Each row is a point on a landscape with many valleys, with its height.
A ball rolls from a point to the lowest of its 5 nearest points, and stops where none of them is lower. Distance is the straight distance between rows; heights are no part of it.
Q_400 (h 57.6): -5	-5	13	15	20	1	57	48	29	2	9	9	-5	46	-21	37	32	4	-21	12
Q_828 (h 28.7): -8	21	-11	-43	-22	-47	-70	-33	-28	18	5	25	-24	25	4	29	-4	11	-3	39
Q_467 (h 36.0): -46	-13	-1	-16	3	57	2	-24	-14	7	-30	8	16	-61	-69	-25	55	49	35	-35
Q_787 (h 14.2): 33	-10	-22	-20	-12	1	-2	-29	13	76	-13	10	-26	13	-6	-12	8	-25	57	28
Q_468 (h 84.1): -12	-24	27	13	-40	-4	9	-6	18	-18	-20	-11	26	3	48	-2	-54	-19	-1	3
Q_256 (h 33.0): -33	3	-11	-14	-5	47	33	10	17	8	-9	16	-17	-2	-54	-35	57	37	-20	3
Q_443 (h 49.2): 13	-22	57	27	3	-26	38	8	-23	-16	-42	-35	16	-20	23	-5	10	25	27	-31
Q_833 (h 51.2): 13	4	37	-7	50	-5	-5	-10	-36	-5	24	-13	45	-11	-52	-20	51	4	35	18
Q_800 (h 18.8): 23	31	-33	-45	4	32	-29	-23	-22	4	0	13	-31	18	9	-13	4	24	23	-33
Q_290 (h 19.9): -74	-6	12	19	5	31	22	-2	-21	-16	-18	8	-19	-23	-86	-29	49	3	-33	-1
Q_208 (h 44.7): 8	54	-23	28	-20	-36	-37	29	24	6	13	7	-23	-15	9	25	-5	-45	-64	-9
Q_803 (h 51.4): 4	25	-15	-15	-10	7	21	39	24	-21	-18	-19	-51	-17	18	25	21	22	-59	-13
Q_609 (h 50.0): -6	-6	-30	10	-1	36	1	27	1	-14	6	-15	-45	14	6	-6	-28	-11	-44	13
Q_655 (h 68.0): -21	-21	7	13	15	-33	-56	-48	-38	-7	-35	-23	7	19	38	39	-45	-27	15	2
Q_843 (h 60.2): 28	39	2	-24	-20	29	-44	-1	4	-9	54	28	52	23	-3	-19	-20	25	64	43
Q_683 (h 35.2): -18	27	-19	-25	-2	-18	-9	-51	17	25	-4	16	-15	64	20	57	-1	-31	-17	1
Q_993 (h 61.4): 41	40	-18	66	26	8	-40	22	54	12	34	-1	-5	-39	11	-18	-4	-53	-47	-25
Q_262 (h 71.7): -1	9	36	23	-47	-7	-6	-3	21	-15	-5	12	29	-9	54	-18	-43	24	-68	22
Q_772 (h 35.7): -57	15	37	2	34	2	7	-16	-19	-9	12	26	17	6	-69	9	49	-19	11	-26
Q_489 (h 51.7): 0	-19	13	-3	36	28	51	39	50	-20	4	-4	26	34	-28	-2	24	12	2	32
Q_819 (h 61.3): 40	-15	-53	-22	-42	-10	-28	-13	15	65	1	31	21	-49	-13	17	-19	6	54	-46
Q_941 (h 17.4): 16	-34	8	-27	-3	-38	-61	-31	-44	-48	-11	-9	-19	31	26	-5	-12	17	20	59
Q_3 (h 51.0): -12	14	15	-4	-22	-43	18	29	40	5	-9	-13	-19	-5	25	59	28	-3	-81	-23
Q_821 (h 41.6): 33	4	25	-3	32	-48	-30	-9	-14	-16	2	-7	-5	34	27	24	45	26	21	27
Q_626 (h 38.1): 20	-3	-18	0	12	-24	5	-29	4	38	9	12	-21	11	5	5	-12	-44	29	25
Q_838 (h 44.8): -4	-15	-18	4	0	-15	21	-4	-8	8	28	0	-15	34	27	34	-36	-54	-8	-6
Q_740 (h 35.4): 3	16	-14	-4	17	-11	-8	-35	4	0	38	30	-1	49	31	30	-14	-29	21	8
Q_896 (h 52.2): -13	-7	34	20	43	-15	21	4	-49	-6	7	-27	7	-17	-16	35	44	-2	-1	-45
Q_109 (h 53.0): 23	-22	-8	2	32	34	36	49	-8	-32	11	-51	-18	8	1	-31	12	32	7	-9
Q_84 (h 59.6): 23	-11	-32	7	17	19	5	-23	-25	19	1	4	-76	-16	10	-21	-27	-35	49	9
Q_574 (h 49.6): 18	12	-33	-25	3	42	16	-6	12	8	16	51	16	28	2	-5	-7	0	26	-19
Q_247 (h 40.0): -48	-10	53	66	-8	11	42	21	-16	-67	-8	-30	40	-30	-55	-81	-31	-1	-17	-19
Q_108 (h 39.0): -3	-23	20	19	56	-1	45	8	-22	-46	12	-44	44	-17	-49	-46	22	-18	35	5
Q_945 (h 46.8): -84	-1	13	-12	49	2	18	-21	-19	-65	21	-28	30	25	-19	-39	25	-6	-2	-16
Q_598 (h 81.6): 27	15	-20	9	28	68	-19	34	48	-14	39	12	-9	21	-35	-36	13	-10	-49	23
Q_204 (h 52.7): 16	4	-10	34	-16	18	-30	13	31	0	10	-22	7	-54	58	-16	-40	-2	-70	7
Q_160 (h 44.3): -19	4	-10	-19	6	51	29	28	32	-5	10	40	27	23	-9	-22	23	44	13	-22
Q_589 (h 75.9): -19	-8	41	-11	-44	-1	-18	-28	-21	-18	-55	-15	7	11	57	-18	-71	-6	27	2
Q_9 (h 11.0): 12	-20	56	50	-15	4	43	41	15	-10	-18	-29	24	-28	-2	-14	9	0	-22	8
Q_251 (h 65.4): -8	-2	-15	21	-5	-18	0	-11	-3	-7	-5	4	-49	-9	32	15	-64	-41	-15	-4
Q_577 (h 66.6): -4	0	-7	-6	-57	-13	14	-1	-7	-24	-24	-20	-29	-45	75	-1	-24	23	-52	-10
Q_496 (h 47.3): -6	13	16	-21	19	17	-31	-5	-30	8	-1	-3	29	-39	-73	-30	68	51	54	-6
Q_384 (h 48.0): 22	-2	-3	-30	56	23	2	3	-32	-21	19	-15	5	41	9	-5	13	29	37	2
Q_316 (h 36.9): 19	27	-24	-41	-3	1	-34	-21	-9	23	-2	51	-9	45	16	20	-17	28	25	-26
Q_397 (h 54.8): 23	-28	52	25	13	-14	21	-8	-20	-37	-27	-48	-4	0	17	-14	5	26	20	-22
Q_242 (h 49.3): -30	23	-21	-33	-15	-21	-8	-19	-17	16	-39	21	-53	9	19	17	-17	-34	-40	-30
Q_17 (h 76.2): 23	15	-10	35	33	28	-12	50	57	-37	24	-33	3	-7	4	-12	12	-2	-51	13
Q_547 (h 59.9): 20	18	14	-12	-2	10	-27	24	-28	16	26	-1	46	-16	-31	-14	37	60	32	38
Q_646 (h 76.4): -6	-27	26	5	-16	10	-41	-40	-24	1	-44	-12	-24	-21	36	6	-67	-40	18	-13
Q_261 (h 13.2): -2	10	9	20	-36	-48	-6	6	18	36	1	-22	-21	-51	34	14	-35	-42	-50	33
Q_230 (h 44.9): 22	-3	-38	-32	-24	-24	5	-18	13	52	-13	53	-19	18	-17	15	-10	-46	26	-29
Q_86 (h 52.4): 27	16	-17	-18	-21	19	-15	-30	8	51	19	59	24	-8	-3	-15	-14	11	56	-7
Q_10 (h 28.2): -40	-21	-11	48	41	11	39	24	-14	-18	9	-16	-4	-25	-63	-41	35	-1	-27	3
Q_64 (h 45.7): -10	-7	-23	-17	5	-31	-29	-35	2	64	-25	-13	-55	-6	0	8	-23	-52	12	10
Q_283 (h 39.1): 28	-6	-12	-13	-8	-18	-54	-16	-15	17	33	41	15	9	-12	7	-29	-22	57	61
Q_165 (h 55.9): 53	-22	10	-12	38	-25	-8	-1	-54	-53	36	-39	33	-6	-37	-38	13	33	42	39
Q_822 (h 54.0): 5	-1	-9	5	11	14	-20	-12	-21	-21	-2	-10	-42	-5	36	-10	-17	-27	6	-1
Q_536 (h 29.5): -64	-8	2	11	18	29	44	6	18	-7	9	34	-4	-20	-65	-33	55	2	-4	18
Q_113 (h 48.4): -1	15	-24	-14	-6	-23	25	-12	26	18	6	49	21	66	-5	16	-7	-19	-20	-34
Q_83 (h 59.5): 10	-25	21	-10	-11	-41	-13	-34	-29	-15	-38	-50	-7	17	37	51	-6	7	9	-19
Q_607 (h 42.2): -17	20	-34	-3	-34	-21	2	17	13	31	13	34	-54	16	-4	9	-23	-56	-39	-20
Q_931 (h 47.9): -31	-16	9	-7	-3	29	15	-10	23	31	-4	18	65	-18	-49	4	41	52	51	-29
Q_350 (h 44.6): 29	10	-19	-35	26	7	-60	-23	-47	-23	1	6	-14	11	7	-4	-3	4	23	22
Q_335 (h 73.5): 10	-31	-12	20	-25	20	9	6	-3	-49	-10	-18	-9	-7	37	-15	-50	-19	-9	0
Q_459 (h 59.2): 33	3	19	-36	-13	-13	-22	32	-52	-20	16	-9	20	-26	-33	-29	56	63	47	42
Q_401 (h 78.1): -19	10	29	5	-44	0	35	9	-16	-26	-27	-28	7	-5	60	-7	-25	18	-23	2
Q_595 (h 38.0): 2	-16	30	37	2	-15	33	37	22	-27	-10	-26	13	-14	19	30	16	23	-46	-4
Q_774 (h 15.2): 18	-6	-9	2	27	22	26	5	-9	-12	26	10	3	17	26	-15	-40	-34	18	14
Q_587 (h 57.2): 4	18	9	-9	-11	33	-33	4	24	10	20	29	78	13	-18	-13	25	55	61	2
Q_859 (h 19.0): 9	-10	-18	11	7	-4	18	17	19	-4	26	33	-8	16	12	0	-8	-42	-29	5
Q_302 (h 63.0): 30	19	-5	-31	-11	6	-46	4	-33	5	4	-11	1	-2	0	-13	24	78	24	33
Q_294 (h 17.5): 11	-2	-9	-25	-9	-26	-45	-52	-17	42	19	33	-2	36	-14	40	-12	-46	23	21
Q_74 (h 15.3): -5	0	-9	55	-49	-39	-22	0	50	23	10	1	21	-49	25	26	-51	-43	-76	16
Q_301 (h 36.2): -22	-13	18	36	28	2	40	31	-18	-21	-27	-46	2	-52	-18	10	13	13	-46	-7
Q_709 (h 38.2): 2	-8	39	41	-9	22	26	35	1	-9	-10	-59	7	-55	2	-37	7	65	-29	-5
Q_205 (h 46.7): -11	26	-15	-14	-14	-13	14	-6	17	11	2	39	8	53	6	34	9	2	-12	-34
Q_713 (h 67.2): 2	-58	-9	11	1	-12	17	-8	19	37	-52	-29	-38	-15	14	0	-48	-44	18	21
Q_727 (h 73.7): -18	5	-5	-2	-27	-13	11	2	21	-31	-20	-8	-28	-6	54	36	-44	-6	-30	-28
Q_277 (h 55.1): -19	11	11	17	8	-49	56	33	16	10	-4	-9	-16	15	6	70	33	-18	-40	-24
Q_817 (h 50.6): -2	0	-28	-46	-20	40	5	7	27	13	4	49	42	4	4	5	4	38	9	-55
Q_461 (h 46.3): -18	-6	-2	-33	-5	23	43	7	34	14	-8	21	26	33	-38	16	32	30	-18	-27
Q_379 (h 57.4): 20	-3	-18	26	-11	-43	-12	20	52	46	-25	-50	-18	-43	25	-4	-6	-47	-28	43
Q_146 (h 46.9): -16	7	6	-5	43	7	44	11	-22	26	0	-24	-14	7	-48	0	54	23	29	-18
Q_747 (h 56.4): 18	9	-21	-13	-50	2	-54	-28	-8	32	21	54	45	-1	-7	8	-23	21	44	2

Call two points neighbours if one is among the 5 nearest of the other. Go from one point of each pair to the other, from neighbour to neighbour, staying as low as possible. Name the highest point that can't be avoided.
Q_941, Q_800 => Q_316
Q_294, Q_9 => Q_205
Q_941, Q_787 => Q_626
Q_774, Q_261 => Q_208
Q_9, Q_290 => Q_301
Q_941, Q_294 => Q_828
